Each row is a point on a landscape with many valleys, with its height.
From any point a ball rolls to the lowest of the 2 points nearest to it. It stops when none of these is lower. Distance is the straight distance between rows; heights are no part of it.
pefe: [156 130 134 128 102 172 111  98 142 115 161  83 119 148 122 123 158  66
  97 131 175 122 127 124  75 182 143 158 134 151 154 135 127 110 134 119
 111 146 106 121 145 167 109 176 160 139 135  95 122 146 147 128 132 111
 156 170 119 194 105  96 108 197 124 123  85 150 153 122 115 101]  height 5.03
zepa: [ 87 116 164 135 115 120  99 131 128 142 132 107 162  99 101 100 136 146
  83 133 114 126 167 127 126 111 122 133 134  89 143 128 147  84 143 125
 136 104 161 141 139 199 179 150 128 158 132 100 114 108 120 135 152 144
 136 172 146  94 105 125 172 145 103 135 115 152 168 155 138 108]  height 2.37
fika: [148 118 110 105 113 170 122 105 161 136 167  78 110 123 145  92 130 103
  92  79 117 148 137 134 120 166 144 144 132 103 177 111 149 130 121 126
 108  80 141 159 145 186 122 181 143 127 129  87 111 155 154 161 155 123
 135 216 143 154  94 116 150 130 112 182 102 143 139 143 103  77]  height 6.13
ketem: [141 136 129 115  94 118 127  87 186 150 137  64 142 120 147  77 146  86
 118 101 135 170 114 147 110 168 167 149 123  66 156 134 133 125 118 153
 131  77 128 136 180 170 115 183 164 141 153  78 114 142 165 149 163 118
 141 208 139 161  96  91 145 120  86 184 111 145 134 124 114  88]  height 5.52
san: [134 132 134 144 119 124 100 129 152 131  91 106 148 114 126  88 168  81
 110 173 154 130  98 136  62 150 128 144 112 120 147 148 125 128 131 139
 141 140 119 104 183 183 136 164 161 143 178  80 127 131 133  92 113 122
 162 149 116 181 122  74 115 185 116 114 109 153 158  99 132 124]  height 4.97
Bovi: [122 173  92 132 141 128 109 150 118 101 129 130 122 142 154 128 161 103
 151 178 147 149  84 128  72 169 130 121 122 149 120 156 103 155  99 127
 137 156  93 106 165 123 113 111 150  95 151 148 144 169 116  89  89 107
 156  67 111 192 155 128  92 179 152 103 143 125 101 112 118 151]  height 6.34
Rati: [120 114 147 117 105 140 136  93 139 143 151 122 111 163 118 160 149  79
 138 126 167 105 158 117 115 152 127 159 128 135 139 125 104 108  98 108
 109 161  89 107 115 106  99 173 139 151 117 120 120 109 157 137 120 117
 129 194 105 161 137  70 106 136 136 139  78 154 161 118 120 128]  height 4.70
Renuv: [205  90  84 151 145 199 139 144 102  82 115 147 107 142 157 138 106 133
 135 111 122 102  67  94 140 140 128 140 135 156 149 118 156 164 157  97
 105 147 127 161  81 109  98  94 101  91 134 123 118 141 112 122  98 108
  99 101 123 149 118 179 105  92 180 170 146 132  79 103 105 155]  height 4.22
pevi: [152 118 124 123 129  97 154 145 144 145  93 151 131 124 117 121  88 147
 146 115  84 143  97 144 186 101 143 110 126 111 124 123 122 126 132 128
 136 111 130 120 113 111 118 118  95 140 141 119 106  99 131 145 157 131
  89 133 123 105 145 147 150  49 154 130 134 105 123 140  98 125]  height 7.00
vufad: [102 164  89 110 138  97 171 149 114 134 135 131 127 132 124 110 108 165
 121 134  87 151 119 163 153 100 133  76 107 117 117 145 138 154 119 159
 139  91 134 150 181 133 143  90 115 137 140 151 145 177 119 149 137 132
 139  49 165  75 151 161 132 105 111 117 166  88  86 150 157 117]  height 3.23
Bem: [119  85 168 117  91 149 108  65 153 144 150 107 115 136 125 163 154  92
 123  82 154 104 175 102 114 124 138 156 160 116 147 115 119  75 148 132
 106 138 131 138  93 121 112 171 138 148  99 109  92  76 146 138 132 142
 117 252 126 113 101  79 125 155  98 140  91 151 187 132 129  95]  height 5.62
Bopat: [139 138 105 129 165 137 148 135  81  95 151 147  99 121 153 144 117 150
 160  99 113  99 113  96 141 126 128 129 137 173 116 136 115 148 155 110
 138 169 120 140  90  66 132  96 117  93  92 131 136 121 118 118 105 117
 123  41 113 113 159 184  96 131 154 116 172 103  77 132 124 153]  height 4.87
luvo: [161 124 107 136 102  98 121 127 182 135  83 110 138 132 143  74 127 114
 145 139 122 162  58 161 126 170 167 133 113  60 148 134 117 142  90 146
 147  94 127 120 154 148  90 148 147 102 174  99 114 130 151 123 136 113
 126 141 137 155 122  86 124  86 114 165 132 131 115  97 101 124]  height 3.98
viken: [149 105 104 130 138 143 159 162  87 106 146 158 121 129 124 119  88 188
  95  96  84  92 132 118 162 112 121 110 135 149 125  73 160 154 174 113
 110 108 187 169  69 144 163 100 102 118  90 134 106 115  87 160 114 146
  69 112 155  83 118 188 181 111 138 157 126 140 114 131 121 143]  height 4.66
kefuf: [159  86 138 145 131 159 127 150 121 109 112 160 129 106 134 130  95 165
 100  96 106  88 107 112 150 107 127 131 155 129 140  96 153 121 158 107
 119 129 170 152  66 147 144 116 102 100 119 116  97  89 104 130 114 135
  85 146 132 117 109 152 163  94 151 153 110 153 142 123 105 149]  height 3.84
vis: [215  71  88 140 138 206 133 143 135 106  97 165 102 150 152 137  98 136
 137  87 117 101  67 102 149 134 124 153 139 151 161  90 157 166 178  87
  87 126 145 158  64 130  97  98  86 104 120 127 111 109 119 119 112 123
  66 153 121 167 100 159 127  58 170 177 123 149 108  94 101 154]  height 3.86
keb: [ 63 164 108 109 124  78 176 154 138 141 107 147 140 125 134 119 144 147
 135 180 109 164 143 154 126 110 119  93 111 119  94 162 114 150  78 147
 144 123  96 104 206 124 120  91 147 160 147 162 162 180 132 112 121 145
 154  41 149 121 155 115 121 145 109 111 162 107 117 122 162 140]  height 3.24
tosi: [ 98  88 151 121 100 126 163 137 135 153 100 180 118 140 114 132 122 112
 110 150 141 128 134 123 138 124 110 132 120 122 142 115 116 121  83 140
 129 146  92 107 129 145 115 149 131 182 143 127 132 118 130 134 113 148
 144 183 124 140 131  70 167 107 138 120  80 162 192 111 139 138]  height 5.65
kol: [ 89 108 162 132 119  96 141 143 122 157  95 178 124 129 108 157 129 116
 127 165 158 110 159 130 144 105  96 137 121 139 117 120 117 100  77 128
 128 175  86  90 122 112 123 138 136 171 133 135 140 109 133 126 116 139
 144 154 105 129 140  87 140 113 146  94  86 154 195 103 146 160]  height 5.08
bupu: [130 130  95 108 130 155 140 146 127 150 149 103 123 136 124  65  91 162
  93  99  76 148 116 156 152 140 145 100 108 109 149  90 156 154 125 148
 115  47 164 172 140 181 157 131 117 134 145 131 131 177 120 175 149 138
 126 143 173  92 104 179 176  93 124 161 120 109 103 160 118  93]  height 6.07
fubi: [165 136  74 124 133 142 144 153 141 132 110 121 130 146 138  78  76 158
 155 109  85 145  65 164 181 138 164 102  99  99 147 113 149 167 115 142
 126  71 139 148 133 127 118 113 105 104 149 126 132 151 137 154 132 115
 114 109 156 106 135 171 139  52 142 157 134 103  72 126  95 111]  height 7.20
ririp: [180  98 109 158 135 153 108 152 144  95  73 157 131 113 145 115 119 120
 105 155 138 116  57  97  94 124 117 129 147 132 139 131 148 138 132 125
 147 157 117 117 111 143 112 115 124  92 163 125 112 113 102  87  91  98
 132 114 107 171 143 120 125 110 169 115 137 146 133  86 110 163]  height 6.01
puf: [ 40 170 139 113 137  75 181 153 125 152 122 147 136 123 134 148 157 124
 151 193 130 144 179 145 119 102  96 105 106 144  88 150 108 136  77 125
 136 145  97  91 193 109 121  93 145 164 123 175 167 177 139  90 114 138
 150  48 128 138 149 115 130 172 103 102 146 116 144 132 176 155]  height 3.88
ver: [ 85 147 195 141 121 117  64  97 117 119 164  85 140 129 116 174 172 111
 139 144 183 100 202 109  95 141 134 166 135 142 108 141 105  65 130 108
 120 154 122 100 113 117 146 162 152 127  92 135 135 104 141 104 141 118
 153 145 109 135 108 106  89 192 106 104 114 149 155 154 138 145]  height 5.54
tevo: [149  82 167 104  86 149 142  75 168 163 134 132 102 161 122 160 158  65
 144  98 169 103 146  96 112 139 122 159 149 106 145 113 110 101 119 146
 107 147 100 125 114  94  95 175 137 153 125 115  99  80 149 131 120 134
 113 249 108 140 126  53 116 136 111 135  77 153 196 100 129 116]  height 5.20
gak: [188  53 160 164  98 183  89  94 141 102 113 135 120 144 117 162 149 100
  94 103 189  80 100  92  75 138 126 157 149 147 147 107 135  87 180 129
 110 167 123 131  83 117  96 130 130 107 131 128 109  86 126 122  87 143
 114 203  86 159 104  82 113 160 136 122  89 153 176  93 121 125]  height 1.13
redam: [104 132 121 123 125  98 166 166 129 130 105 160 126 129 127 131 111 142
 123 155 103 133 108 135 156 104 125 110 128 120 124 125 118 133 107 127
 141 139 108 114 130 133 117  98 122 156 144 130 129 114 112 131 128 130
 125 108 131 118 148 133 141  89 152 116 136 114 143 129 121 145]  height 7.30
Lif: [134  75 129 104  93 171 169 111 143 166 106 177  92 153 112 128 121  99
  98 112 125 132 141 120 133 143 101 127 111 111 159  96 132 147  88 138
 105 115 109 131 119 162 111 172 122 192 141 128 123 120 130 157 110 154
 134 242 142 146 112  60 167 112 132 154  63 170 198 105 124 110]  height 6.27
ladad: [ 63 140 146 107 128 116 179 137  97 157 167 136 115 147 117 156 125 119
 101 132 119 121 209 145 152 101 108 125 121 148 107 120 109 123  95 117
 112 135 109 126 143 129 151 114 132 198  98 158 157 154 139 146 135 143
 138 121 153  92 124 122 167 140 120 134 112 129 146 167 156 135]  height 5.76
Gusov: [135 180 130 122 127 125  57 116 133 124 182  48 169  96  97  72 137 102
 142 150 146 159 138 145  91 180 128 153 147 117 120 157 152 142 134 148
 144  79 159 138 183 157 162 169 143  80 139  78 137 165 147 130 163  85
 173 120 136 134 110 158 108 166  86 141 167 105  82 168 150 115]  height 0.47
bomor: [117 143 121 119 114  95 154 126 152 175 103 120 152 141 116  97 107 142
  96 110  74 179 139 178 167 108 150  86 100  91 120 146 136 136 100 141
 130  74 144 118 168 145 141 139 141 183 163 144 121 150 123 166 172 159
 115 187 158  94 125 136 176  58 123 155  92 114 114 154 120  89]  height 7.90
sonag: [166 130 117 149 130 188  95 109 108  93 176 101 118 155 120 143 154  87
  97 139 162 106 104 124  67 183 138 144 139 182 144 142 127 123 151 102
 100 156 110 130 117 150  99 137 154 118 130 123 139 169 124 122 111 109
 145 123 114 190 113 131 102 194 152 116 107 139 111 127 106 114]  height 5.58
bolil: [106  89 171 118 107 132 122  98 130 145 141 140 120 124 109 168 131 127
 119  92 126 101 181 107 148 109 134 143 145 112 133 105 109  78 136 123
 117 134 137 124  66 119 130 159 122 153  95 123  96  69 131 147 133 157
  99 231 136  93 107  92 141 118 121 136  91 150 178 149 125 117]  height 6.02
fatu: [ 51 124 172 131 113 103 123 141 115 157 133 131 156 106 104 117 135 132
  82 153 122 120 192 135 134  93 105 129 123 104 122 134 140  86 118 128
 133 125 135 111 145 182 169 142 137 190 122 132 135 120 123 127 143 154
 147 159 149  98 107 105 166 158 110 117 108 154 181 156 159 129]  height 0.73
Melaf: [113 131 175 135 119 139  77  84 107  97 193  74 131 140 120 179 155 104
 124 108 173  91 200 111  79 159 140 164 158 168 120 142 116  74 144 100
 113 146 134 120  89 115 144 157 150 121  80 124 129 107 141 131 141 115
 129 153 108 140  97 125 104 203 117 127 118 139 126 157 120 127]  height 5.87
Kelap: [ 99 174 160 128 152  80  76 130 107 129 164  94 171  67 100 117 132 157
 174 143 119 151 175 132 162  98 114 125 131 117  82 169 132 120 149 123
 156 113 168 139 132 116 183 133 109  86  99 108 141 107 133 115 184 121
 132  63 137  65 132 182 110 138  79  98 206  92  83 152 150 104]  height 3.93
melid: [161  74 143 144 132 118 117 150 141 124  62 197 119 129 146 169 104 140
 129 148 148 117 100 100 139 100 103 143 156 134 134 106 125 114 118 132
 148 179  85 103  80  90  96 117 103 120 128 137 117  55 100 111 108 127
 118 151  78 146 136  84 120  69 165  99 133 140 186  92 130 188]  height 3.87
zus: [129 149 133 126  95  82 123 103 179 157 106  77 167 115 123  63 133 118
 154 120 118 183 102 165 142 152 174 140 117  45 130 145 134 124 120 154
 152  67 149 123 180 133 125 164 155 112 157  86 116 140 166 129 174 114
 131 172 138 132 116 106 141  89  93 169 125 120 105 127 111  90]  height 4.83
sero: [136 135  69 125 141 147 167 169 116  92 112 143  97 137 154 108 105 156
 146 136  94 137  63 119 149 122 130 102 122 126 132 118 136 171 119 144
 135 120 113 148 140 124 116  83 114  99 137 143 141 156 105 123  92 107
 135  58 148 117 155 176 111  98 155 129 170  99  87 112 121 151]  height 6.65
tibep: [ 82 203 104 119 114  77 126 120 152 138 112 106 155 139 152  76 170 124
 166 184 141 177 145 164  86 192 135 106 101  96  88 186 109 165  70 135
 150 101 121  88 206 123 105 151 173 119 158 121 155 176 161  90 130 143
 159  79 144 179 136  90  87 178  99 143 140 122  82 120 140 146]  height 7.21
taf: [194  75 118 132 114 153 124 130 172 133  88 156 105 147 138 139 116 106
 144 120 135 128  71 116 131 135 128 147 135 103 164  94 130 141 133 126
 119 125 117 127  99 129  86 139  96 124 148 120  95  95 133 125 124 120
 101 183 112 153 135  98 136  72 144 148 118 145 142  96 104 150]  height 2.46
ripeg: [127  83 153 124 120 131 138 126 130 150 112 177 117 136 111 156 106 139
 117  93 107 111 147 121 163 104 121 136 135 114 134  88 115 110 142 117
 117 126 140 120  70 114 119 130  93 165 121 123  92  80 122 155 126 158
  85 206 131 103 122 106 165  79 148 135  93 137 181 128 123 135]  height 6.39
nofo: [170 115  96 137 159 170 145 143  89  81 122 149  99 143 164 152 111 151
 153 107 123  91  81  94 144 136 120 141 142 178 137 122 142 155 150  93
 122 173 112 147  75  74 107  88 116 100 107 132 127 120 114 114  94 120
 102  77 107 135 147 176  96 104 185 140 164 114  75 124 118 161]  height 4.55
Bimel: [195  63  85 124 116 198 148 140 161 122 104 161  94 142 132 120 101 134
 130  83 103 118  74 128 146 145 122 138 122 119 172  69 156 170 150 109
  90  97 153 154  84 166  87 128  80 132 140 132  93 124 127 145 121 129
  89 202 136 164 109 116 150  62 157 167 108 148 140 107 105 134]  height 3.28
gabo: [ 44 134 196 120 122 110 129 111 116 162 139 125 151 126 114 145 146  95
 103 162 171 110 233 126 116 107 100 148 120 134 114 134 123  91  97 119
 107 143 119 102 154 160 158 160 150 189 107 145 159 131 136 113 137 149
 162 165 138 120  96  89 151 197 104 117  81 176 182 145 178 127]  height 2.45
nadud: [129 139  74 104 146 115 168 152  99 114 156 135 120 127 126 112 100 175
 110 102  98 142 114 142 153 106 125  87 108 123 143 112 149 164 147 175
 127  82 166 178 172 136 173  94 105 103 122 154 144 181 118 158 119 117
 128  41 177  60 142 199 136 119 102 124 179  85  71 145 163 112]  height 3.85
Labo: [113 174  97 129 174 128 112 145  95  84 140 150 113 121 156 158 159 115
 157 155 148 125 103 109  75 130 113 120 132 179 109 137 107 140 129 124
 138 173 109 115 147  93 117  87 127  90 126 168 150 176 101  87  86 103
 143  38 107 176 161 156  90 191 153  86 169 117 103 122 137 162]  height 6.67
bero: [107 120 110 118 117 127 171 166 122 148 110 162 105 150 115 112 103 142
  90 136  91 139 121 148 164 115 117 100 107 123 133 109 132 141  95 132
 119 106 125 128 142 158 117 102 118 183 147 147 139 144 112 154 124 148
 128 139 161 117 125 129 171  89 155 139 115 121 147 129 129 135]  height 7.61
mos: [101 147 154 138 113 114 125 111 138 152 105 119 145 141 126 110 175  70
 121 187 180 133 140 139  72 159 122 141  98 142 133 141 117 131  93 124
 129 149 102  76 187 157 129 168 169 163 162 106 150 140 144  99 115 122
 168 144 117 195 117  68 120 205 118 110  82 165 173  96 145 125]  height 4.26
gov: [158 152 104 117 146 123 142 116 150 151 123  93 149 138 114  82  81 167
 155  86  84 173  96 180 193 126 178 104 101  96 132 120 134 150 133 142
 126  48 160 139 139 110 141 137 111 107 148 132 139 147 155 180 172 122
 101 136 146  89 127 178 156  54 124 160 119  97  76 155  86  72]  height 7.44
zipo: [170  90 154 171 140 154  82 119 112  88  90 148 128 126 146 172 128 145
 114 116 164  67  98  90  96 115 133 151 167 164 118 129 136  96 176 110
 131 190 118 128  51  76 113 107 132  79 123 137 113  76 109 102  85 132
  91 130  76 147 127 127  89 119 165 119 130 140 127 113 125 168]  height 2.92
sepe: [118  97 160 137 106 147 101 118 146 134 139  96 145 107 105  98 147 108
  85 116 129 114 138 115 107 137 127 139 137  98 158 121 143 100 138 127
 130 118 145 140 136 191 156 168 137 154 134  81 108 117 126 118 142 133
 146 190 131 130 105 101 154 166 111 137 103 168 179 137 123 105]  height 3.53
korur: [108 185 152 124 121 101  71 120 134 130 166  75 167 103 105  96 153 112
 160 155 139 160 153 131 109 146 135 144 142 117 107 162 124 119 136 119
 149 117 153 117 164 137 154 162 144 108 125  89 137 141 152 108 167 105
 150 105 131 130 128 143 106 151  92 134 169 126 107 156 133 123]  height 2.20
fopa: [ 91 173 101 135 124  91 123 151 145 125  94 142 142 128 150 100 167 109
 155 196 149 160 106 141  79 170 120 110 100 123 102 164  95 156  66 130
 155 138 101  82 191 133 105 128 162 112 168 132 153 159 129  87  97 131
 156  72 125 181 144  93  91 174 141 115 135 136 121  93 125 147]  height 6.75
Zemez: [172  68 178 177 120 164  79 101 102  81 103 145 135 136 128 190 142 157
  80 103 191  61 116 100  76 123 133 151 152 157 124 120 137  83 188 113
 111 170 125 114  39  82 108 114 147  75 115 155 127  73 121 117  75 165
  93 162  85 133  99  99  89 159 148 125  95 147 150 103 125 149]  height 2.19
dedal: [148 149  35 120 145 138 178 163 129 121 101 143 112 163 156 100  76 175
 145 121  81 155  60 151 182 119 160  77  97 104 149 127 141 178 123 170
 124  72 122 168 149 112 110  75 112 100 146 153 152 161 100 159 115 116
 126  62 185  78 144 179 114  70 138 135 165  94  64 105 125 109]  height 6.94
dubi: [ 97 134 123 107 119 135 145 130  94 132 185 114 109 145 123 142 124 144
 111  99  98 112 177 126 143 121 129 131 138 146 122 117 117 121 129 109
 121 121 136 141 109 131 151 132 123 158 100 128 130 134 140 161 136 131
 118 121 147  96 128 159 157 134 123 149 133 120 117 168 121 120]  height 6.23
Pegev: [ 99 126 120 107 109 121 173 134 137 175 111 146 115 156 121 120 108 118
  86 116  82 167 157 153 167 119 116  97 106 116 126 120 129 136  88 130
 119  96 132 114 133 161 125 144 136 206 147 134 121 150 139 171 149 164
 123 203 160 114 118 106 174  79 137 163  77 133 148 152 131  98]  height 7.99
kegi: [151 151  98 151 135 167 108 131  91  91 154 115 111 160 139 136 158  83
 127 162 159 132  86 136  62 180 130 138 116 173 131 139 121 149 128 113
 117 153 100 121 132 133  96 118 158 108 143 140 139 182 120 111 101 101
 153  93 124 199 141 136  89 187 156 119 124 124  85 123 110 126]  height 5.95
koto: [140 161 116 121 136  91 150 104 149 166 116  93 156 145 107  98  87 153
 121  94  79 191 140 186 188  97 169  88 104 101 121 139 131 145 127 140
 135  51 146 120 149 110 150 119 140 156 146 148 126 148 128 172 192 144
 102 159 150  79 128 169 164  59 119 158 107  96  90 169 111  71]  height 7.65
Zamug: [ 97 182 111 117 177 102 127 137 103  99 150 149 122  85 157 166 154 141
 178 146 130 133 139 110  99 112  98 115 126 168  92 151 107 133 132 130
 149 173 118 131 150  84 135  75 112  79 101 168 149 153 103  83 107 116
 151  13 109 141 179 161  88 191 122  71 188  98 106 134 152 164]  height 6.92
gelek: [ 61 188 187 129 134  90  97 112 122 147 155  89 140 127 124 166 177  91
 176 170 169 128 211 114 110 138 127 151 122 141 101 156  87  80 111 100
 133 162 125  87 140 101 146 157 151 147  92 134 148 121 151  90 160 115
 157 106 108 149 125 106  80 181 102 108 131 136 145 144 153 153]  height 5.14
zalo: [155 171  69 106 164 121 146 118 100 125 154 123 119 117 149 111  97 168
 190  98 104 155  88 138 158 126 144 100 109 134 127 146 138 183 154 176
 148 105 138 176 153  83 142  93 109  61 111 119 157 160 141 141 121  95
 153   8 147  75 165 201 101 112 110 107 193  63  27 121 141 111]  height 4.86
maf: [ 80 164 155 108 152  66 146 140 110 144 159 114 151 100 111 155 130 155
 135 150 101 143 207 154 169  61 106 114 124 125  79 166 121 117 133 134
 141 113 149 122 161 127 165  92 123 158  98 162 143 130 130 122 181 149
 135  50 137  65 146 158 136 149  83 101 186  83 116 165 170 115]  height 4.91
pov: [195  66 148 174 122 175  84 118 133  93 111 135 141 110 125 137 119 145
  97  88 141  67 105  92 110 131 132 151 169 140 132 108 165 116 188 104
 112 135 173 162  54 134 132 116 115  78 118 117  86  89 106 128 100 141
  81 149 106 140  95 139 135 123 137 151 102 158 135 113 105 143]  height 3.04
miz: [159 126  70 141 145 147 127 165 130  95  85 161 113 133 161 122 109 132
 140 164 117 140  48 102 128 128 117 120 136 128 131 141 132 163 109 128
 138 147  93 128 131 122 104  91 121  91 150 137 138 136  95 105  95 103
 133  78 125 158 157 148 109 101 176 122 167 119 106  97 110 166]  height 6.38
Zabi: [114 131 133 127 121 148 108 108  92  93 204  87 118 139 121 148 138 131
 107 112 131  96 176 112 110 157 129 150 155 155 126 119 128 114 145 104
 112 134 143 138  99 137 151 144 134 127  85 129 124 122 139 146 131 117
 123 120 126 118 111 145 136 175 117 138 129 136 111 170 114 124]  height 6.28
Kege: [ 90 175 139 125 180 100 120 137  94 104 159 134 128  71 147 152 142 167
 183 138 126 113 157 112 132  89 110 128 135 158  81 154 108 117 144 125
 156 167 128 140 118  85 152  85 114  83  86 151 143 100 112  97 140 131
 138  13 108  95 166 168  90 168 115  71 203  91 101 144 157 141]  height 7.13
tadu: [167  93 140 126 139 112 139 148 156 153  78 180 125 113 134 139  75 158
 131  97  90 129 105 135 189  89 135 117 131 117 129  87 126 124 147 119
 118 107 159 123  71 119 106 111  76 155 135 128  87  73 111 160 160 154
  63 182 126 113 127 127 170  43 152 125 115 122 156 130 101 130]  height 6.72
manoz: [ 66 179 146 125 140  91 125 141 117 144 134 123 144 119 130 144 166 113
 172 176 141 125 161 126 116 128 115 121 126 145  97 155  96 115  90 114
 142 164 110  93 154 101 123 117 139 132 117 136 150 142 130  88 139 115
 149  75 110 142 165 124 109 157 126  94 148 132 135 134 140 157]  height 4.56
Kot: [100 175 145 112 167  69 131 134 106 141 147 129 164  62 111 133 116 179
 160 151 105 160 177 148 170  57 101 102 123 130  64 172 134 137 157 140
 151 118 147 144 158 114 166  80 103 103 105 150 142 120 108 120 173 143
 131  22 137  50 147 180 114 146  77  76 210  60  86 137 166 100]  height 4.52
Tob: [191  56 139 141 110 132 123 126 163 136  75 182 110 156 136 158 126 104
 136 134 154 113  87 103 118 125 103 147 146 115 154 106 127 134 124 147
 133 156  89 115  97 108  82 140 110 134 135 123 109  71 128 123  99 130
 117 193  90 157 136  54 131  79 150 115 117 158 183  77 130 161]  height 3.19
zaken: [150 118  96 113 112 165 125 130 148 139 149  84 120 127 126  70 101 140
 123  86  98 154 107 155 150 163 164 128 114  95 164  91 151 145 130 140
 104  53 162 170 125 170 126 164 111 117 144 111 117 162 148 163 153 124
 120 180 150 127 103 153 160  81 126 178 110 125 110 147  88  84]  height 6.51
vubef: [127 110 155 141 121 137 110 110 121 119 124 149 108 154 117 180 146 105
 140 140 172  98 125 112 100 145 125 151 140 153 136 123 106 106 118 106
 123 194  88  94  95  78 101 141 139 121 124 130 130 107 134 113 101 117
 126 157  83 160 138  91  94 135 160 111  97 146 152 112 118 157]  height 4.13
tovun: [167 152  72 105 165 122 159 115  94 129 151 133 140 128 134  96  74 180
 156  73 110 155 103 149 191 107 138  80 107 134 149 123 163 194 168 198
 138  71 167 199 148 102 175 105  97  60 108 135 162 162 130 179 126 107
 127  29 167  34 137 228 131 106  95 106 176  65  33 127 155  85]  height 4.40
zirab: [140  98 150 132  98 163 111  84 150 129 139  96 122 127 118 110 150  84
  84 112 156 110 135 108  81 152 128 156 130 125 166 125 138 102 136 128
 123 133 121 139 138 181 132 177 158 158 140  86 109 127 142 139 132 131
 158 218 124 163 101  80 137 190 115 121  77 179 191 126 126  92]  height 4.36
redav: [169 109 122 159 124 157  92 123 145 111  92 116 136 112 129  96 153  95
 100 161 160 126  69 118  76 158 129 144 129 131 145 134 135 125 145 127
 134 150 120 114 143 170 116 142 148 115 171 111 118 133 118 103  99 111
 153 137 108 184 124  96 118 159 149 118 108 152 148  88 114 134]  height 5.53
papat: [164 110 130 134 112 110 124 123 177 139  95 118 129 135 134 115 143 100
 155 127 130 145  73 129 129 150 144 140 130  83 151 125 115 125 120 133
 141 127 121 121 121 123  92 150 123 117 152  97 100 100 145 116 131 113
 110 162 111 160 144  89 127  83 125 146 136 138 130  99  92 129]  height 3.20
Lod: [ 65 137 192 131 126 121 119 110 121 149 127 123 146 147 116 151 161  76
 126 181 190 107 183 123  87 136 114 147 118 153 125 138 118  99  89 120
 113 165 101  80 159 137 139 175 152 163 129 132 163 135 142  99 113 121
 168 148 109 171 101  83 116 212 116  96  65 163 195 116 151 127]  height 3.49
demop: [199  66 157 152 110 174  87 102 169 115 120 107 133 114 127 135 145 111
 115  74 152  95  93  95  98 144 143 157 171 120 156 107 144 100 192 116
 112 150 163 148  73 131 110 129 121  90 134 109  71  94 126 116 116 127
  96 184 100 145 101 111 129 121 125 142 109 148 148 106 106 114]  height 2.24
Vovub: [138 186  80 109 175 120 148 130 107 110 147 138 103 104 157 129 112 154
 195 116 110 143  89 104 145 118 121 106 116 151 109 153 118 175 151 143
 156 153 121 157 138  69 135  85 113  67 105 127 152 134 127 116 115 106
 152   9 120 111 183 191  79 136 141  98 199  81  49 119 134 133]  height 5.26
Monil: [ 93 108 152 144 143 103 131 170 114 126  86 185 126 109 132 167 118 148
 130 157 150 112 144 117 144  75 107 134 140 143 108 114 115  90  93 129
 144 182  84  98  99  92 116 105 124 148 117 147 131  81  94 119 103 145
 133 128  99 110 135  96 123 101 156  81 125 134 188 114 140 181]  height 4.50
zipu: [104 167 164 131 143 102  76 122 104 112 187  73 146  90  97 132 142 140
 166 132 133 127 176 123 130 130 128 148 146 125  96 160 122 105 156 116
 147 135 161 133 119 112 172 145 120  96  98 118 132 112 139 112 172 116
 140  86 121  97 128 172 105 157  93 111 186 116  90 168 139 124]  height 3.29
nivuz: [ 88 169  95 103 132  73 200 144 128 145 121 140 119 134 124 138 123 156
 116 142  98 169 162 175 155  78 119  71  92 127  90 160 123 144 110 152
 146 117 117 119 204 115 138  65 138 172 134 188 163 188 126 134 146 151
 146  37 159  83 155 135 125 123  88 112 169  76 101 140 175 114]  height 2.48
sege: [121 119  98 119 138 143 144 150  99 128 165 120 124 127 118 100  97 171
  72  86  67 128 152 137 157 120 132  99 130 126 133  70 159 156 146 131
 112  77 180 172  96 178 179 129 112 143 103 136 100 151 110 183 131 149
 101 142 174  85 107 181 193 117 119 161 116 117 116 160 119 104]  height 5.44
num: [ 82 167 143 106 134  84 174 123 108 161 157 115 127 135 107 152 120 143
 109 120  87 147 212 158 177  77 121 102 121 135  92 151 104 123 118 117
 129 122 137 113 150 109 163 104 136 203 105 165 154 138 133 156 172 158
 128 106 161  76 130 145 158 111 106 126 130 104 115 175 156 105]  height 5.33
raren: [132 122 155 152 137 131  88 128 103  92 127 132 129 118 125 159 151 130
 124 138 161  90 123 105  97 137 128 148 154 161 124 136 118  91 141 110
 136 182 114 108  94 104 115 119 131  98 123 125 129 100 119  97 105 120
 126 117  86 143 137 117 101 146 151 107 124 131 136 128 117 157]  height 3.59

Call two points neighbours if one is among the 2 nearest of the other. Go from one point of each pair to the other, from neighbour to neighbour, staying as low as possible. Name the highest point that can't be avoided.
taf and nivuz => Vovub
Gusov and taf => Zabi
gak and taf => zaken

For each start below, name every point that the ball comes to, in order.
redam => pevi, tadu, ripeg, bolil, Bem, tevo, Rati, vubef, raren, zipo, Zemez, gak
Melaf => ver, gelek, manoz, puf, keb, nivuz
sero => miz, ririp, redav, san, mos, Lod, gabo, fatu
bomor => koto, gov, fubi, dedal, sero, miz, ririp, redav, san, mos, Lod, gabo, fatu
